Points, in no order, along strands that fork, close into loops and pass close to each other.
Two points are linked if the straight distance between their rows is under 129. Some points are linked to none.
sula: [-9 25 3 60 63 -35 -57 -7 23 -9 -5 -32 11 4 36 23 30 45 9 24 -5 -19 16 -2 28 4]
Lepil: [-7 43 -50 79 -17 -22 16 -46 -34 33 61 -31 4 -15 57 25 -25 -33 33 -10 11 24 0 25 15 -70]
Piz: [-10 37 -30 51 -3 -43 18 -26 -30 11 15 -30 2 -13 84 21 -54 6 51 19 49 -9 -18 -2 -6 -42]
lop: [4 -12 4 -38 -21 0 19 -1 23 -16 43 -55 20 -5 41 -34 26 66 -42 -18 37 24 26 -13 -15 16]
simem: [-3 -8 4 32 16 -55 -9 -44 3 88 10 -34 5 17 49 6 -3 61 38 30 29 28 -18 -72 18 0]
Tuser: [-33 50 1 -14 37 -13 15 27 7 29 -35 32 -11 9 -23 -19 20 -52 11 35 -10 -40 -57 -18 -31 -70]
let: [-16 3 9 -49 -26 12 14 36 2 -6 -3 28 -14 -1 -9 -28 -27 -55 -37 33 -15 -4 -14 2 -46 -54]
Fener: [9 -31 26 -67 -3 -1 -10 16 -52 0 -47 48 -23 -1 -76 15 49 -43 -10 -82 7 -14 -32 22 32 44]
Mun: [-23 27 12 14 2 8 1 -23 22 -27 10 11 -51 20 55 -17 -49 64 21 -18 30 36 -4 -26 -23 -16]
rezig: [26 14 18 45 -25 71 28 7 20 -41 -3 20 7 -21 -5 -8 -53 -4 11 47 -15 -21 65 35 -23 1]
rapa: [2 8 -23 18 -14 51 12 -13 -5 -3 28 11 -22 17 -43 32 12 -39 26 -15 -40 46 -36 33 20 -11]
Mog: [-7 24 9 -5 -36 -5 25 15 -2 -21 57 -56 23 9 13 -9 48 34 -16 -38 33 56 -4 1 -3 29]
gobuv: [-8 -44 15 -20 53 23 -44 -15 -2 -36 -30 6 1 38 30 9 21 45 -14 -23 19 -4 -39 -37 65 6]
Dur: [31 -52 -14 -37 -47 21 28 -2 -21 6 36 -18 6 -1 -54 4 41 3 10 -49 1 45 0 19 19 89]
rimi: [-4 46 -26 14 0 -28 -3 16 33 54 5 15 -14 -38 -9 10 19 -23 13 39 -27 -29 59 30 -37 -53]
benug: [-3 -4 -33 -71 0 -19 -26 -11 -9 7 1 35 -37 -24 -43 18 47 -73 -13 -18 -15 -18 -54 25 12 -5]
ruf: [17 -13 21 0 -27 74 62 28 18 -33 -26 16 -8 -16 -31 -28 -77 7 11 24 1 14 63 43 -19 42]
Sugi: [-19 54 -55 -15 23 -37 5 6 2 33 8 -8 6 -5 10 0 17 -91 10 57 -8 -25 -59 -5 -22 -95]
zek: [30 -26 15 -18 -7 38 32 25 5 25 -23 10 3 -7 -90 7 17 4 2 -37 -30 37 5 29 16 92]
bek: [-6 -26 27 9 14 -31 -39 15 25 36 -35 20 1 -24 26 -15 8 53 -27 32 -2 -56 76 -17 -2 -15]
febo: [40 -43 13 0 -53 74 22 -40 10 -20 44 -36 57 19 36 -25 -33 30 -9 1 12 38 -28 -48 1 41]
rif: [-1 28 -33 -3 -43 33 34 -18 16 -9 23 60 -38 -26 -40 5 -47 -67 5 15 -20 -2 35 36 -30 -39]
solek: [-16 -51 61 -40 -19 30 15 48 -21 1 -51 23 12 22 -77 -52 -30 3 -50 -28 1 13 42 -19 12 54]
razu: [-13 39 -11 -35 -8 -21 2 39 32 22 1 13 -30 -15 -49 0 34 -13 -22 -13 -30 -11 50 30 -50 -28]
Kudek: [24 -17 -3 -4 -10 59 44 35 -1 -85 22 -71 51 11 21 -21 -26 21 -5 5 11 20 -1 29 13 35]
nizu: [14 20 -71 -19 56 -61 -37 16 -3 25 -5 -41 24 5 24 17 38 -58 28 40 -21 -43 -58 -14 19 -67]
lilig: [-8 15 9 -25 -53 -31 40 12 -31 -13 26 4 -38 -9 -7 -9 -18 -2 -16 -50 26 21 13 0 -52 15]
Fupon: [2 1 45 24 16 15 -39 16 43 45 -21 33 -21 24 -65 10 36 7 13 -13 -76 30 -4 -15 -12 3]
sot: [4 -16 26 -8 -23 32 47 26 -8 -46 -23 -2 17 -17 -44 -37 -57 -4 -10 6 3 35 68 37 18 93]
Sose: [10 6 2 37 -44 21 43 -42 -20 -18 30 -16 18 -14 53 9 -43 28 13 -19 29 -2 4 10 -30 22]
zufu: [-1 50 -41 25 10 5 -36 -19 29 -24 32 9 -5 -17 20 11 -26 -84 3 64 -42 -25 27 21 -3 -104]
buzur: [28 -48 36 24 -31 64 5 0 -1 3 20 -23 41 29 6 -6 -30 -13 0 29 -41 36 -40 -45 -5 18]
Ruge: [10 -9 52 14 15 20 25 22 0 26 -51 26 8 11 -86 -1 31 30 5 -54 -19 4 16 -9 -3 82]
Ferar: [15 19 13 71 -13 1 -32 -38 20 -37 28 -29 19 -22 84 -4 -75 24 10 49 15 -18 58 -30 -5 -42]
lur: [5 26 -21 79 54 -42 -46 6 19 26 15 -58 29 15 54 23 2 24 32 49 -8 0 25 -34 25 -50]
Bubo: [-15 15 7 -36 -31 17 35 37 3 -31 -3 49 -31 -9 -68 -25 -47 -72 -20 22 -18 6 26 26 -46 -10]
Kegod: [19 -12 -7 80 -5 12 -44 -37 14 -3 25 23 5 -12 56 12 -50 -24 26 62 -28 -33 50 -19 -8 -57]
vuzu: [-7 -2 54 31 26 33 -24 6 39 -15 -5 -2 28 18 -10 -16 30 46 -24 12 -25 18 19 -16 16 40]
tapin: [5 -8 -64 -31 -14 -3 22 -23 -6 -4 27 -25 -34 -3 56 18 -15 7 16 5 25 18 -33 1 -12 -52]
beni: [-2 24 -4 -27 -17 17 31 24 32 12 5 -18 -23 -24 3 -16 3 46 -17 2 -2 1 75 15 -50 -34]
valun: [13 -38 26 -48 23 44 -13 4 -18 -13 -46 51 -30 28 -52 16 14 -10 0 -34 -4 6 -53 -4 40 27]
dol: [-6 -40 -18 -76 -3 -29 -22 38 -37 2 -12 16 2 -4 -2 -3 51 -55 -42 -17 8 -37 -59 12 11 -17]
gubol: [-28 35 -49 -55 12 -58 -17 -29 -9 1 19 23 -51 -19 -6 21 34 -53 -9 5 9 -1 -26 33 -2 -32]
Fam: [1 -59 -4 -79 -42 20 22 -8 -26 -18 25 8 -23 13 -11 -17 24 18 -17 -58 27 42 -26 -9 5 43]
Tifer: [-7 41 -53 19 -28 48 37 -44 -8 -11 33 32 -14 0 -33 27 -15 -81 22 -5 -26 19 -25 58 -7 -44]
Zava: [12 -13 21 32 -18 -12 21 -40 -36 32 23 -39 42 5 46 6 37 44 18 -19 33 3 -45 -56 -9 44]
mugi: [4 10 30 14 -17 -26 9 -37 3 30 12 -20 29 -12 -20 -2 55 58 -12 -48 3 2 45 -15 -19 72]
tuveb: [-34 24 -14 -59 7 1 18 32 -2 -10 -27 39 -51 13 -21 -21 8 -33 -23 -9 9 -3 -42 -14 -25 -55]
lelo: [-15 24 -27 -1 47 -84 -34 33 40 59 -31 8 -11 -30 12 -11 12 -10 15 71 -8 -58 59 22 -11 -67]
vuni: [11 -11 41 23 -33 30 15 -59 -8 -2 31 -22 46 34 13 -24 5 27 -2 -17 26 44 -51 -61 10 74]
Sopo: [26 -12 -20 5 27 40 10 19 -6 -12 -15 -2 17 16 1 24 1 -45 13 23 -25 -37 -66 -6 -5 -28]
ror: [-24 10 1 -39 0 -29 9 15 -23 2 -5 6 -47 3 -5 -8 15 25 -5 -44 34 4 -19 -10 -31 -9]
Dil: [-17 -12 60 20 -28 -3 0 -69 -1 -15 -13 48 -6 2 4 -28 -43 48 -19 -32 31 12 33 -39 -18 71]
Dib: [7 -21 30 -33 -37 31 42 12 14 -9 -5 -20 23 -1 18 -54 -25 74 -42 -18 37 2 38 -30 -36 25]
bez: [-6 -8 13 17 27 -2 -58 23 46 42 -27 40 -13 5 -19 9 32 -16 15 16 -66 -26 -3 -2 -3 -29]
penib: [3 18 -41 -15 57 -79 -19 16 -21 49 -34 -30 -2 -9 28 28 45 2 40 13 27 -34 -58 -4 29 -39]
Bos: [27 6 -18 28 10 63 2 21 5 -106 31 -59 43 26 19 7 -45 -14 -2 16 -22 18 -1 17 26 3]
robid: [-24 25 4 21 58 -16 -23 36 28 16 -39 28 -7 24 2 -4 27 -10 23 39 -23 -52 -16 -7 -8 -57]
fal: [21 16 -16 22 13 -34 -19 12 -10 18 -7 -18 19 -42 11 31 44 -6 -8 1 -18 -63 11 44 -3 17]
gil: [-15 -12 21 -4 -21 11 17 15 -33 -51 1 20 -1 -12 -46 -12 -34 -45 -8 -5 2 48 17 59 30 94]
tefid: [19 -19 6 65 0 28 -19 -33 -15 10 22 -13 20 29 33 28 -11 -2 28 12 -33 22 -51 -62 -1 -13]
rak: [14 32 -38 52 12 -21 -4 -10 3 -27 17 -38 0 -10 99 7 -79 10 35 53 30 -43 35 -4 -11 -76]
pul: [-1 12 7 12 -16 -57 6 -5 -11 22 11 -21 11 -40 22 16 35 34 -17 -24 9 -26 53 28 -34 26]
gud: [-27 -33 2 -33 55 -21 -43 3 12 -28 -47 15 -23 16 44 -5 -11 53 -27 12 21 -37 1 -27 31 -32]
sufu: [-9 5 25 21 -17 -12 -4 -4 -19 -24 -7 40 -14 -11 -50 14 -4 -41 -1 -15 -26 0 7 40 -11 63]
noso: [-17 -14 41 -44 -33 40 39 30 -7 -44 -11 1 14 22 9 -58 -43 46 -36 -40 52 30 -11 -20 -5 35]
nud: [-10 17 -75 -31 3 -65 -17 -25 7 58 19 5 -52 -28 10 21 16 -39 23 30 9 13 -11 17 9 -69]
simop: [9 24 20 28 8 -17 32 -11 -28 24 -10 -2 -12 -5 -47 23 52 32 21 -73 5 1 5 8 -27 67]
sali: [-34 -2 84 18 8 -43 -18 -31 -40 -1 -41 41 3 23 -6 -31 5 40 -30 -49 42 -12 13 -59 2 63]
Baze: [16 7 -39 -58 -3 20 36 -20 -28 -21 2 36 1 -10 -40 22 33 -93 25 -6 13 -19 -89 43 9 -9]
vap: [-19 -7 -19 -10 26 -112 -28 10 -32 67 -26 -14 -6 -31 26 15 22 16 11 15 38 -33 7 10 18 0]
mib: [12 5 -15 16 43 -4 -57 3 26 -11 -1 -25 21 -14 10 46 58 18 2 -20 -41 -30 -11 36 37 17]
Rudag: [-15 29 -96 -26 55 -66 -35 1 45 44 3 -31 -28 -15 10 24 7 -17 37 69 6 -6 8 30 45 -80]
pafim: [-10 17 -60 3 44 -83 -53 16 59 82 -16 -11 -12 -25 4 26 -1 18 36 70 5 -6 53 33 27 -49]
Ziput: [5 39 -62 57 -34 27 26 -35 -27 9 68 -17 17 2 14 34 -16 -70 10 -26 -12 25 -9 43 15 -85]
Zomuf: [13 2 -6 10 1 30 -29 -10 39 36 31 10 -38 6 -38 36 36 -8 13 -24 -68 58 -22 4 17 -12]
luvo: [-15 -42 73 -19 -10 -15 -24 -49 -44 14 -49 39 9 18 -35 -13 34 32 -35 -82 30 -18 -7 -57 30 76]
lasus: [-11 -47 39 -45 -9 -35 -32 4 -48 1 -21 13 6 -1 -33 -7 40 6 -46 -67 19 -15 -17 -13 26 44]
vopa: [18 -2 18 37 1 39 -17 -1 33 -31 15 -16 25 -3 12 7 -12 23 -7 31 -28 -12 41 13 -12 -3]
Bizuk: [2 -59 42 -19 -18 31 -22 25 22 2 -47 40 24 -7 -49 -28 -21 27 -55 -1 -34 -19 67 0 13 46]
Fuge: [4 19 13 -7 -57 0 38 -20 -6 -27 22 11 -25 -28 26 -5 -58 27 -2 -32 38 8 49 14 -48 33]
kap: [25 17 -39 21 10 51 20 33 -22 -55 31 -57 35 25 -4 9 -9 -58 10 15 -24 15 -43 8 -1 -31]
veni: [-19 -23 21 27 8 6 -13 7 -5 -42 -31 59 -9 8 25 -15 -45 -16 -4 29 1 -44 -2 -8 -21 -25]
vupal: [24 -57 -1 -17 22 72 -1 18 -5 -18 -36 36 -3 20 -36 16 -15 -41 10 3 -38 -9 -62 13 39 19]
verav: [-2 -6 -14 39 39 -54 -23 -3 34 61 -4 -38 12 9 50 1 -22 66 35 68 26 -4 35 -46 19 -34]
pape: [-2 -4 9 2 -1 -64 -1 -32 -24 49 14 -39 13 -10 65 -12 20 69 5 -1 56 10 -7 -54 2 28]
kizu: [8 -30 38 6 30 40 -37 -27 15 -51 3 -7 23 37 12 -10 9 39 -31 -5 -13 24 -26 -37 45 39]
Pon: [12 5 8 0 -12 41 46 38 3 -35 21 -42 19 26 -14 -10 19 20 4 -19 2 35 -10 19 -5 29]
sogil: [-21 -24 34 -39 -2 41 38 68 -29 -49 -49 9 5 30 -41 -48 -18 -6 -36 -19 21 27 -25 6 24 30]

A fork is a point with three links, a tip a point with one. Leave the first point through the second and follow the links. Name the first fork or tip that comes.
Zava, pape -> Fam
pul, fal -> tefid
Fener, valun -> Bizuk
sufu, gil -> gud

A piece is two or more points that can be reached from each other along the links. Count, over all rows, the pieces, the separate loops (a circle has one, a figure eight two, a Y none), the forks (points with three links) and the tips (points with one).
pieces -> 5
loops -> 1
forks -> 4
tips -> 12
